A landscape with many valleys, sampled at points; each row gives a point and its height.
From any point a ball takes the steepest step (drop divided by distance) to one of its 2 nearest points. It stops when none of these is lower. Distance is the straight distance between rows; heights are no part of it.
j_559 height 5.14: -7, 15, 11, 10, 10, 2, 15, -29, 0, 23, -4, -2, -6, -3, -27, -9, 10, 18, -13, -24, 5, 9, -4, 6, -1, 8, -31, 37, -1, 0, 9, 5, -6, 6
j_407 height 5.35: -5, 3, 18, 1, -8, -11, -16, 0, 3, -4, -1, 19, -24, 34, -11, 2, -12, 16, 21, 29, -9, 7, 8, -41, -3, 32, -23, -16, -12, -18, -18, -14, 6, -3
j_506 height 3.97: 19, -11, 16, -13, -17, -1, -4, 34, -31, -24, 11, 15, -45, 7, 23, -6, 1, 0, 19, 25, 11, 13, -18, 14, -1, 7, -12, -10, -8, -3, -5, 6, -23, -1
j_995 height 5.47: -4, 14, -29, 7, 6, -7, 12, -34, 19, 11, 3, -8, 19, 3, -16, 2, -7, 9, -8, -8, -2, 7, 6, -11, 10, 3, 6, 9, 16, -18, 7, 5, 33, 4
j_491 height 3.06: 6, -28, 24, 4, -14, 10, -20, 32, -18, -10, 9, 14, -11, 16, 33, 20, -4, -20, 22, 2, -9, 20, 5, -7, 18, -11, 21, -26, -5, 15, -3, 0, -6, -1
j_518 height 5.56: -45, 27, 32, -3, 13, 0, 16, 2, 19, 5, -25, 1, 4, -24, -39, -3, -13, 13, -11, -11, -26, 4, 4, -19, -28, 34, -2, -38, 6, -11, 7, 21, -29, 29
j_200 height 4.97: -8, -12, -12, 9, -5, 24, -11, -20, 22, 11, 13, -10, 33, 6, -5, 27, -3, -16, 4, -4, 10, -10, 8, -13, 5, -14, 28, -2, 1, -13, 16, -4, 12, 2
j_160 height 5.03: 6, 4, 9, -3, -17, -11, -13, 5, -9, -11, -1, 15, -35, 37, -1, -3, -9, 24, 25, 37, 0, 11, -5, -32, 4, 30, -38, 7, -17, -15, -20, -11, -6, -2
j_458 height 1.98: 10, 6, -27, -21, -9, -15, 14, -6, -10, -4, -5, -5, 10, -8, 10, -8, 15, 17, 7, 22, 12, -12, -1, 13, 10, -22, 10, 26, 5, -1, -7, 7, 14, 2
j_725 height 3.17: 21, 29, -17, 16, 8, -34, 8, 1, 6, 0, 6, -1, 3, -14, 16, -16, -16, 24, -21, -23, -7, 21, -3, -7, 6, 17, 4, 18, 2, 11, 0, 6, -3, -6
j_72 height 2.07: -6, -17, -3, -20, -2, 0, 11, -4, -19, 1, -23, -10, -2, -15, -21, -15, 35, -1, 3, 6, 4, -20, -3, 41, -10, -28, -31, 32, 0, 1, -19, 5, 2, 8
j_953 height 1.29: -12, 2, 7, -3, 1, -4, -5, 10, 18, -6, 3, 7, 30, 8, 2, 12, -16, -6, -2, -8, -24, 22, 18, -32, 13, -1, 28, -34, 11, -16, -6, 1, 25, 7
j_690 height 3.69: -3, -21, -3, -15, -4, 3, -16, 18, -19, -26, 10, -3, 14, 1, 21, 18, -15, -2, 29, 40, 8, -16, -10, -22, -7, -11, 25, -46, -4, 11, 6, -20, 11, -4
j_14 height 3.30: 16, 14, -12, -4, -3, -16, -2, 10, 0, -10, 15, 14, -30, 3, 11, -4, -21, 22, 5, 28, 13, 8, -18, -4, 5, 18, -10, -4, -13, -22, -1, -6, 8, -2
j_672 height 1.47: -22, 6, 39, -1, 6, -18, -16, 22, -4, -21, 0, -2, 12, 6, 0, 9, -9, -2, 16, 12, -4, -22, 1, -15, -42, 24, 7, -49, -2, 42, 8, -30, -21, -12
j_999 height 4.61: -20, 7, 27, 5, 13, -7, 13, -3, 12, 20, -22, 5, 6, -10, -38, -14, 9, -1, -14, -39, -23, 7, 15, 16, -2, 7, -15, 21, 8, -6, -12, 14, -7, 11
j_367 height 2.20: -5, 5, 15, 4, 11, -23, -21, 33, 4, -28, 10, 2, 7, -3, 21, 9, -25, 0, 14, 10, -7, -8, -4, -19, -25, 21, 22, -54, 4, 30, 8, -19, -8, -22
j_628 height 2.84: -25, -1, 10, -6, -9, -1, -9, -7, -4, -18, 0, -15, 37, 7, -10, 19, -4, 10, 6, 23, 15, -17, 1, -27, -28, 12, 8, -32, 0, 7, 17, -18, -3, -1
j_179 height 2.54: -14, 21, -2, 9, 19, -13, 14, 3, 28, -1, -6, 4, 2, -13, -19, -1, -17, 13, -18, -13, -13, 11, -4, -13, -6, 27, -3, -28, 5, -16, 13, 5, 2, 12
j_944 height 1.08: 24, 5, -45, -8, -18, 3, 12, -13, -2, 17, 3, -13, 12, -20, 25, -7, 29, -8, 6, 11, 24, -29, 7, 30, 17, -31, 28, 41, 14, 17, -6, 9, 7, -8
j_470 height 1.75: -17, -1, -24, -10, 15, -1, 11, -26, 20, 5, -20, -23, 37, -16, -31, -6, 20, -10, -17, -18, -13, -16, 15, 27, -7, -29, 0, 24, 22, 6, -10, 8, 25, 6
j_155 height 1.78: -5, -19, 11, -16, -5, 5, 8, 13, -17, -3, -14, 11, -13, -11, -10, -7, 18, -9, 3, 3, -5, -13, -3, 32, 4, -24, -22, 16, -2, -12, -14, 3, -3, 8
j_404 height 4.30: 21, -21, 5, -19, -26, 6, -9, 18, -30, -12, 6, 9, -32, 20, 24, 1, 2, -2, 24, 38, 12, 9, -13, 2, 12, -13, -17, 8, -13, -10, -11, 2, 6, -5
j_364 height 5.81: -29, 24, 32, 19, 19, 1, 11, 7, 14, 8, -10, -5, -5, -16, -29, -10, -22, 18, -12, -19, -10, 1, -1, -17, -33, 41, -7, -31, -5, 7, 17, 5, -30, 9
j_574 height 3.64: 12, 7, 7, -4, -5, -7, 8, 25, -17, -21, 10, 2, -23, -8, 13, -8, -9, 17, 2, 24, 20, 1, -20, 10, -6, 14, -15, -10, -14, -1, 7, 1, -23, -1
j_173 height 1.87: 3, -27, -22, -18, -8, -5, -13, 8, -17, 7, -16, 5, -11, 8, 11, -23, 23, -15, 21, 21, -23, -20, 8, 26, 15, -50, -20, 18, 11, 4, -44, -9, 40, -2
j_984 height 2.40: 27, -7, -33, -17, -5, -19, -5, 24, -8, -4, 1, 16, -44, 7, 37, -16, 1, -2, 22, 29, -4, -1, -5, 20, 20, -28, 2, 26, 4, -4, -38, 5, 35, -7
j_373 height 8.84: -6, -11, 17, 20, 5, 25, -12, 11, 18, 7, 15, 10, -18, 1, -6, 16, -12, -23, -8, -16, 3, -1, -4, 3, -3, 11, 8, -24, -3, -8, 18, -10, -14, 2
j_598 height 5.38: -12, 15, -15, 12, 25, 5, 23, -44, 6, 20, -1, -9, 5, -9, -36, -12, 11, 3, -22, -25, 4, -2, -3, 21, 5, -6, -29, 45, 4, -1, 7, 2, 16, 11
j_389 height 2.37: 7, -13, 24, 30, -7, 32, -21, -9, 9, 4, 20, -25, 7, 4, 6, 24, 6, -29, -14, -26, 26, -3, -10, 21, -18, 1, 11, 1, -12, 40, 38, -12, -37, -19
j_494 height 5.40: -39, 18, 36, -24, 7, 3, 18, 8, 5, -3, -36, 1, 21, -17, -33, -6, -3, 4, -8, -19, -35, 11, 14, -16, -19, 18, -3, -38, 2, -10, -5, 27, -18, 34
j_401 height 3.18: -12, 11, -1, 8, 9, 18, 6, -41, 2, 14, -4, -1, -9, 16, -42, 0, -1, 17, 9, 13, 6, -5, -7, -22, 0, 27, -45, 16, -5, -26, 8, -18, 4, 8
j_268 height 2.06: 6, 19, -28, -25, 4, -36, 15, 5, -3, -22, -16, -6, 37, -20, 27, -16, 10, 21, -15, -7, -19, 8, 10, -2, 7, -17, 18, 11, 12, 17, -30, 17, 10, 4
j_517 height 1.59: 2, -26, 25, 4, -18, 16, -31, 21, -28, -16, 13, -3, -8, 26, 23, 18, 2, -27, 27, 24, 1, 1, -1, 2, -13, 3, 11, -45, -1, 29, 11, -26, -16, -18
j_973 height 4.32: 23, -14, 10, -4, -12, 15, -5, 20, -18, -5, 12, 14, -58, 7, 16, -5, 2, -18, 4, 9, 9, 14, -18, 34, 4, -1, -21, 2, -4, -15, 0, 9, -22, -7
j_897 height 2.68: 10, -6, -8, 6, -7, -10, -14, -4, 12, 15, 10, 15, -23, 27, 10, 1, -10, 1, 5, 9, -1, 13, 7, -18, 24, 1, 2, 15, 1, -19, -13, -1, 25, -14
j_669 height 4.51: -24, 8, 18, 0, 5, 3, 7, -20, 26, 12, -12, 8, 22, 6, -41, 3, 0, -12, -14, -27, -27, 8, 19, -18, -3, 10, -9, -14, 4, -24, -2, 11, 7, 20
j_958 height 4.67: 18, -5, 5, 9, 4, 4, 5, 19, -7, 4, 12, 7, -42, -10, 6, -8, 4, -11, -20, -16, 19, 9, -15, 40, 4, 3, -13, 15, 0, 1, 7, 10, -25, -6
j_7 height 3.44: 18, 19, -3, 39, 21, -12, 11, 7, 19, 11, 11, -1, -8, -13, 12, -6, -19, 12, -29, -40, -1, 23, -2, 3, 9, 18, 8, 6, 1, 10, 19, 8, -8, -1
j_115 height 1.39: -4, 16, -6, 1, -2, -11, 9, -13, 10, -8, -4, -30, 48, -11, 6, 3, -4, 19, -26, -20, 3, 10, 6, -21, -4, 4, 25, 1, 4, 18, 17, 16, -8, -2
j_665 height 0.89: -8, 10, -6, -1, 3, -5, 17, -22, 8, 5, -8, -34, 35, -19, -13, -4, 6, 16, -32, -14, 20, -1, -3, 2, -9, -8, 13, 30, -1, 24, 13, 16, -9, 2
j_605 height 2.28: 19, 14, -42, -7, -5, -14, 10, -23, 2, 6, 11, -1, -2, -7, 16, -5, 2, 20, 7, 20, 11, -3, 0, -7, 15, -7, 11, 30, 6, -10, -10, 1, 21, -6
j_316 height 2.14: -18, 21, 12, 6, 20, -9, 11, 7, 30, -3, -6, 23, 4, -4, -21, -3, -28, 7, -6, -18, -30, 9, 14, -31, -14, 33, 5, -52, 7, -25, 7, 9, -1, 11
j_617 height 2.13: 19, -18, -21, -24, -9, -17, -8, 12, -24, -6, -7, 13, -22, 3, 34, -20, 8, -7, 26, 20, -19, -7, 1, 21, 21, -42, -4, 25, 10, 5, -44, -2, 33, -7
j_134 height 1.55: -12, -43, -9, -20, 0, 21, -11, 2, -16, 7, -19, -1, 9, -4, -2, -7, 28, -31, 21, 0, -22, -30, 6, 38, 9, -59, -18, 20, 8, 0, -32, -10, 34, 4
j_719 height 4.33: 5, -25, -25, -12, -17, 36, -8, -6, -7, 6, 7, -11, 18, 0, 22, 26, 0, -25, 24, 27, 22, -27, -3, -1, 11, -27, 39, -4, -7, -13, 16, -9, 12, -1
j_965 height 1.43: 12, -17, -32, -16, -9, 5, 3, -1, -8, 9, -4, -12, 16, -13, 17, -9, 28, -14, 13, 3, 3, -33, 9, 32, 14, -44, 11, 40, 14, 17, -18, 3, 17, -2
j_859 height 2.16: -20, 10, 18, 12, 15, -14, -13, 4, 10, -11, 0, -6, 24, 6, -9, 8, -13, 6, 8, 17, 9, -24, 0, -14, -41, 27, 5, -39, 7, 28, 18, -32, -8, -14
j_198 height 5.00: -31, 7, 33, -19, 2, 6, -1, 12, 12, 8, -18, 25, -10, -2, -34, 2, -4, -4, 15, -10, -31, 2, 13, -22, -6, 15, 1, -43, 0, -33, -16, 7, -4, 31
j_130 height 4.21: -15, 14, 7, 15, 4, -2, 5, -22, 29, 15, -6, 5, 29, 12, -22, 8, -11, 0, -14, -34, -27, 19, 23, -29, 4, 16, 7, -16, 10, -17, 9, 13, 11, 4
j_524 height 8.61: 9, -8, 10, 23, 4, 20, -20, 8, 4, 6, 24, 12, -33, 7, 5, 6, -12, -14, 2, -3, 17, 0, -11, 14, -12, 20, -5, -16, -1, -4, 20, -14, -23, -17
j_565 height 5.28: 9, 24, -27, -6, 12, -44, 20, 7, 2, -11, -10, 0, -7, -29, 4, -32, 3, 25, -18, -3, -9, 5, -7, 24, 3, -10, -18, 23, 4, 2, -25, 10, 11, 1
j_481 height 4.37: -21, 11, 19, -4, 7, -17, 15, 1, 13, 6, -31, -7, 28, -14, -17, -7, 7, 8, -26, -44, -29, 17, 17, -5, -9, 3, 0, 2, 5, 10, -7, 25, -9, 12
j_221 height 7.68: 21, 11, -12, 24, -3, 3, 0, -21, -9, 20, 31, -3, -18, 15, 5, -5, -4, 11, -2, -8, 21, 13, -8, 3, 9, 18, -10, 28, -6, 8, 15, -9, -9, -19
j_158 height 5.13: 14, 22, -3, 5, 11, -27, 18, 2, -8, -6, -12, -10, -15, -24, 3, -31, 7, 23, -31, -17, 6, 11, -10, 29, -2, 3, -19, 39, -3, 18, -10, 13, -11, -2
j_960 height 3.67: -13, 6, -19, 12, 19, 23, 13, -53, 15, 7, 7, -4, -5, 13, -37, 3, -6, 0, 0, 23, 14, -14, -11, -26, -8, 30, -30, 0, -10, -41, 25, -21, 13, 7
j_863 height 2.64: 19, 44, -56, 7, 12, -35, 18, -29, 4, 8, 10, -3, 0, -5, 10, -19, -12, 31, -3, 5, -2, 11, 1, -10, 14, 4, 10, 31, 12, -8, -11, 4, 29, -2
j_264 height 6.99: 0, 15, 28, 51, 20, 12, -4, -12, 5, 20, 16, -8, -14, 6, -3, -6, -6, 1, -16, -33, 15, 13, -6, 3, -16, 28, -10, 4, -7, 33, 35, -8, -36, -12
j_634 height 2.09: -16, -14, -19, -14, -1, -2, -4, -12, 5, 3, -21, -22, 39, -7, -11, -9, 29, -9, -1, -12, -21, -23, 20, 28, -1, -47, 1, 22, 18, 23, -30, 5, 26, 6
j_387 height 4.75: -27, 11, 21, -4, 7, 7, 11, -4, 24, 19, -18, 27, -7, 1, -49, -3, 0, -12, 2, -20, -33, 4, 10, -11, -3, 17, -17, -16, 4, -39, -10, 17, 2, 30
j_516 height 2.79: 30, -12, -14, -15, -8, -10, -2, 34, -11, -20, 8, 10, -30, -2, 49, -4, 4, -6, 2, 11, 3, 15, -6, 22, 18, -21, 21, 6, 4, 6, -18, 16, -4, -2
j_441 height 4.44: -10, -2, -24, -7, 19, 20, 9, -19, 12, 7, 6, 14, -16, -12, -28, 7, -11, -12, -12, 15, 14, -17, -16, 3, 8, -8, -17, -5, -10, -51, 18, -8, 17, 9
j_247 height 6.18: -12, 25, 28, 36, 18, -9, 0, 0, 7, 4, 6, -4, -5, -7, -12, -14, -27, 18, -11, -18, -2, -1, -5, -14, -35, 44, -9, -30, -7, 35, 25, -17, -32, -13
j_285 height 2.97: 22, 20, -29, -2, -2, -32, 4, 12, 2, -7, 6, 21, -43, 2, 15, -14, -19, 19, 5, 21, -5, 15, -17, 5, 13, 5, -14, 21, -6, -18, -20, -1, 17, 0
j_806 height 3.79: 1, 13, 3, 18, 2, -14, 1, -4, 25, 19, -2, 17, 5, 13, -10, -6, -23, 11, -9, -28, -26, 24, 24, -32, 12, 25, 1, -6, 3, -18, 0, -2, 11, -3
j_663 height 2.19: -5, -2, -2, -12, -18, 1, -2, -25, -11, 0, -11, 0, 2, 21, -19, 3, 7, 17, 12, 26, 4, 1, 4, -26, 13, 4, -27, 17, -2, -25, -10, -6, 17, -1
j_791 height 0.57: -8, -15, 30, 0, -13, -10, -19, 17, -18, -17, 6, 4, 0, 20, 10, 9, -7, -5, 30, 28, 9, -10, -1, -15, -29, 19, 0, -37, -3, 28, 5, -26, -15, -14
j_232 height 4.13: -15, -2, 32, 0, -9, -6, 1, 9, 6, 2, -16, -1, 28, -6, -10, 9, 5, 1, -12, -34, -17, 13, 16, -10, 0, 3, 7, -7, 2, 4, -9, 11, -14, 10
j_37 height 0.63: 21, 8, -34, -2, -12, 13, 8, -14, -1, 10, 15, -21, 20, -16, 22, 0, 22, -2, -6, 1, 36, -22, -2, 17, 16, -16, 34, 32, 2, 24, 16, 10, -11, -3
j_214 height 3.21: -2, -5, 27, 30, 4, 35, -19, -21, 4, 11, 24, -12, -11, 11, -9, 17, 5, -36, -3, -11, 27, -21, -12, 18, -26, 23, -6, -11, -12, 27, 38, -27, -34, -18
j_243 height 2.24: 8, 3, -26, -23, 8, -33, 8, 26, -15, -25, -17, 2, 19, -18, 33, -18, 14, 14, 2, -1, -26, 2, 10, 2, 16, -31, 21, 6, 10, 18, -45, 17, 12, 4
j_330 height 2.21: 5, -18, -9, -13, -11, -4, -13, 8, -2, -2, 6, 12, -11, 23, 12, 11, -14, 7, 18, 31, -1, 7, -1, -28, 19, -7, 2, -4, -3, -13, -14, -7, 25, -4
j_252 height 4.66: 16, -15, 13, -9, -27, 6, -10, 0, -26, -12, 0, 5, -26, 32, 2, -2, 3, 7, 31, 47, 15, -5, -12, -13, 2, 13, -33, 4, -19, -12, -3, -14, -4, -4
j_452 height 1.62: 15, -11, 10, 10, -13, 27, -3, 1, 5, 5, 10, -28, 16, -2, 18, 17, 21, -13, -13, -12, 34, -4, -4, 17, -8, -9, 24, 16, -5, 43, 33, 8, -40, -14
j_256 height 5.72: -9, 7, 7, 10, 4, -15, -14, -6, 6, -7, 1, 7, -3, 27, -7, 2, -22, 17, 15, 24, -6, 1, 6, -39, -11, 37, -11, -31, -3, -6, 0, -22, 4, -13
j_835 height 4.86: -16, 14, 20, 20, 17, 3, 10, -11, 0, 35, -10, 17, -23, -6, -35, -16, 12, 2, -15, -36, -16, 5, 4, 21, 1, 10, -38, 32, -4, -5, -12, 8, -15, 9
j_797 height 5.25: -11, -2, -16, -1, 6, 16, 4, -20, 20, 9, 1, -4, 22, 3, -24, 17, -1, -13, -11, -6, 5, -3, 5, -8, 7, -11, 17, 0, 12, -30, 12, 3, 25, 10
j_966 height 2.70: -13, 0, 18, 10, -3, 8, -3, -23, -2, 9, -5, 8, 2, 18, -34, 3, 3, 14, 5, -1, -7, 1, 4, -32, 2, 22, -32, 14, -4, -19, -4, -8, -2, 5
j_18 height 2.90: 22, 41, -42, 9, 15, -40, 18, -12, 10, 0, 3, 2, 2, -13, 18, -16, -20, 33, -16, -15, -5, 23, 1, -15, 12, 18, 8, 11, 1, -4, -6, 2, 17, -4
j_113 height 2.96: 13, -4, -8, -20, 2, -18, 1, 35, -15, -32, 4, 6, 10, -6, 42, -1, -9, 20, 5, 11, -4, 17, -6, -16, 7, -8, 28, -21, -6, 11, -12, 8, -8, -2
j_94 height 2.50: 26, 2, -13, -19, -6, -29, -5, 27, -16, -15, -1, 11, -8, -8, 43, -15, 9, 7, -3, 2, -15, 8, 2, 17, 17, -17, 15, 22, 9, 17, -36, 12, 0, -4
j_466 height 2.83: 5, -22, 33, 13, -29, 26, -27, 7, -5, -4, 6, -10, 18, 16, 16, 28, 16, -25, 7, -20, 3, 9, 11, 1, 2, -13, 19, 2, -4, 23, 6, 6, -27, -7
j_259 height 5.24: 16, -16, 3, -14, -11, 19, 2, 8, -30, -11, 6, 0, -26, -2, 6, -5, 17, -8, 14, 34, 35, -12, -23, 21, -9, -3, -22, 4, -23, -13, 17, -3, -17, -6
j_864 height 6.59: -12, 22, 29, 48, 26, 14, 5, -18, 1, 21, 16, -4, -10, -3, -18, -13, -15, 8, -12, -18, 15, 2, -7, -5, -32, 44, -21, -16, -11, 32, 34, -20, -30, -5
j_9 height 5.60: -1, 15, -27, 5, 8, 5, 12, -41, 12, 22, -3, -12, 23, 2, -22, -1, 11, 8, -18, -20, 6, -4, 7, 2, 7, -12, 1, 38, 12, 1, 16, 4, 20, 5
j_655 height 4.93: 13, 17, 14, 14, 6, -8, 16, 4, -6, 4, 2, -3, -24, -17, 2, -14, -1, 16, -23, -16, 8, 18, -10, 22, -4, 17, -15, 21, -6, 14, 6, 8, -22, -1
j_106 height 3.05: 31, -4, -16, -12, -11, -13, -2, 32, -14, -21, 19, 0, -12, -6, 49, -6, -3, 6, 8, 14, 11, 9, -11, 8, 14, -8, 28, -8, -1, 14, -3, 6, -15, -6
j_657 height 1.70: -11, -8, -16, -18, -3, -5, 3, 0, 13, -3, -11, 4, 18, 3, 0, 10, -4, -16, 1, -1, -27, 10, 18, -19, 16, -21, 31, -23, 21, -18, -13, 13, 40, 11
j_552 height 4.72: 8, -9, -30, -8, 18, 22, 8, -7, 2, 5, 8, 8, -26, -13, -7, 1, -5, -21, -6, 11, 26, -24, -25, 25, 7, -13, -13, 12, -12, -37, 19, -5, 10, 0
j_69 height 2.98: -6, 17, 3, 26, 22, 1, 9, -3, 19, 11, 6, -3, -7, -17, -15, 1, -15, 3, -26, -31, 1, 10, -2, 3, 2, 19, 1, -8, -1, -4, 17, 5, -9, 3
j_195 height 3.50: 7, -10, 28, 2, -5, -5, -13, 37, -5, -4, 1, 18, -6, 10, 25, 9, -5, -13, 3, -19, -30, 28, 16, -9, 16, -5, 25, -22, 0, 2, -18, 9, -1, 6
j_342 height 3.28: -13, -16, 4, -6, -7, 11, -16, 5, -6, -14, 5, -13, 40, 0, 9, 25, -4, -4, 15, 18, 14, -15, 4, -20, -16, -7, 31, -33, -2, 14, 18, -15, 3, -2
j_564 height 4.99: 20, -15, -17, -16, -7, 32, 7, -3, -16, -2, 6, -5, -17, -11, 8, 2, 10, -15, 2, 26, 38, -25, -27, 31, 2, -15, -9, 15, -13, -19, 24, -5, -8, -8
j_967 height 2.69: -1, -3, 10, -8, 0, -14, -7, 33, -5, -26, 5, 3, 13, 3, 22, 9, -19, 17, 14, 11, -6, 10, -5, -29, -7, 12, 20, -37, -9, 9, -9, -7, -2, -6
j_905 height 1.07: 20, -8, -10, -5, -14, 13, 7, -1, -4, -5, 7, -24, 17, -12, 23, 9, 18, -2, -8, 4, 33, -15, -8, 19, -4, -14, 32, 16, -4, 21, 22, 12, -20, -4
j_815 height 2.23: 7, -25, 23, 10, -29, 30, -18, -4, -2, 1, 7, -30, 27, 8, 19, 30, 25, -27, 1, -18, 17, -2, 1, 12, 2, -25, 27, 14, -6, 38, 23, 5, -27, -7
j_760 height 1.79: 2, 18, -6, -15, -7, -21, 14, 0, -9, -25, -8, -21, 38, -14, 13, -3, 5, 22, -11, 5, 3, 8, -1, -16, 1, -3, 17, 5, 3, 6, -8, 15, -1, 1
j_110 height 2.71: 16, 2, -20, -19, -5, -20, 2, 15, -12, -8, -3, 11, -40, 4, 17, -19, 0, 13, 6, 23, 3, -3, -9, 21, 14, -12, -26, 32, -8, -17, -28, 2, 16, -3
j_56 height 1.99: -5, -3, -16, -24, 9, -4, 21, -1, -9, -5, -20, -18, 10, -33, -17, -13, 23, 4, -18, 8, 12, -20, -8, 37, -10, -31, -10, 30, 0, 4, -7, 10, 2, 2
j_324 height 3.93: -2, -6, 12, 35, 12, 29, -20, -20, 6, 11, 20, 0, -16, 20, -9, 11, -5, -29, 9, 3, 26, -31, -12, 8, -27, 19, -13, -12, -4, 20, 35, -48, -13, -26
j_922 height 4.05: 2, -22, -17, -20, -13, 20, -8, 8, -19, -10, 8, -3, 11, 1, 29, 18, 2, -12, 26, 38, 21, -16, -4, -14, 9, -22, 27, -22, -8, -6, 8, -6, 15, -1
j_616 height 3.83: -14, -10, 39, -2, -4, -4, -9, 27, -5, -9, -12, 6, 15, -2, 6, 13, -3, -1, 4, -15, -25, 18, 19, -18, 2, 2, 16, -27, -5, 9, -12, 10, -13, 8
j_312 height 8.36: 14, -11, 5, 14, -15, 12, -19, 5, -5, 4, 26, 8, -30, 23, 15, 6, -8, -11, 8, 13, 14, 6, -4, 0, -1, 18, -5, -6, -6, 11, 18, -15, -13, -23
j_583 height 1.71: 5, -14, -18, -18, 0, -5, 10, 9, -13, -4, -15, -9, 16, -23, 13, -7, 21, -3, -1, 7, 3, -17, 4, 29, 9, -40, 8, 18, 9, 7, -16, 8, 15, 7
j_366 height 4.14: -18, -2, -20, -4, 27, 30, 14, -48, 20, 13, -3, 4, -8, 4, -46, 6, -7, -17, -7, 9, 3, -18, -16, -8, 2, 5, -23, 6, -1, -54, 16, -7, 24, 17
j_660 height 1.35: -20, 8, -16, -7, 10, -9, 21, -32, 10, 2, -25, -33, 39, -21, -25, -13, 17, 10, -32, -29, 1, -5, 12, 21, -11, -25, 1, 35, 8, 27, -2, 22, 2, 10
j_295 height 1.44: -11, -14, 10, -21, -9, 1, 7, 10, -15, -7, -15, 12, -10, -4, -14, 5, 6, 2, 8, 15, -9, -2, -3, 0, 7, -6, -18, -2, -3, -26, -18, 10, 1, 17
j_6 height 1.88: -22, -36, 0, -14, 7, 13, -11, 8, 5, 3, -25, -6, 26, -16, -16, -8, 29, -26, 6, -12, -36, -28, 23, 38, -6, -54, -6, 6, 15, 15, -32, -3, 30, 15
j_164 height 1.72: -23, 8, 18, -3, 3, -11, 2, 15, 29, -5, -9, 9, 24, 3, -10, 6, -17, -6, -2, -19, -32, 15, 17, -36, -8, 21, 18, -54, 9, -16, 1, 11, 15, 8
j_737 height 4.65: 2, -23, -20, 3, -9, 36, -11, -12, 11, 14, 4, -3, 27, -4, 9, 26, 10, -36, 3, 0, 13, -19, -3, 8, 17, -29, 31, 16, -1, -10, 13, -3, 9, 0
j_257 height 1.82: 1, -4, -8, -23, -12, -17, 0, 0, -9, -4, -12, 9, -3, 17, -7, 3, -1, 7, 16, 34, -10, 3, 8, -16, 15, -10, -16, 6, 2, -31, -25, 3, 30, 8
j_638 height 3.29: 4, 4, 10, 17, -1, -3, -9, 4, 11, 18, 6, 23, -26, 16, -4, -1, -19, 0, -1, -13, -11, 20, 9, -18, 11, 23, -12, -2, -6, -20, -5, -7, 4, -7
j_734 height 7.38: 12, 3, 6, 40, 12, 21, -3, -15, 1, 22, 27, -1, -12, 8, -3, 5, -3, 0, -15, -27, 26, 14, -6, 5, 1, 14, -9, 17, -6, 12, 26, -8, -19, -14
j_765 height 8.03: 34, 1, -6, 25, -12, 11, -21, -8, -10, 12, 38, 0, -31, 30, 21, 0, 0, -11, 3, -2, 23, 16, -5, 7, 2, 16, 1, 15, 5, 16, 16, -10, -17, -31
j_371 height 5.23: -27, -1, 29, -25, 3, -9, 14, 20, 0, -12, -31, 11, 11, -11, -21, -1, 0, -3, 4, -14, -41, 12, 12, -15, -2, -1, 5, -40, 8, -19, -24, 23, 6, 36
j_415 height 2.52: 14, -29, 31, 7, -24, 26, -25, 18, -17, -5, 16, 1, -6, 19, 22, 21, 0, -28, 15, -1, 0, 5, 4, 6, 9, -9, 15, -21, -1, 11, 7, -5, -22, -9

Two balls start at each pair of points below. Name the first point that both come to, or write never.
j_158 / j_605 -> never
j_259 / j_765 -> never
j_106 / j_725 -> never

Where does a ball stop that starts at each point below?
j_863 -> j_37
j_324 -> j_37
j_9 -> j_415
j_312 -> j_257
j_198 -> j_257
j_373 -> j_953
j_564 -> j_257
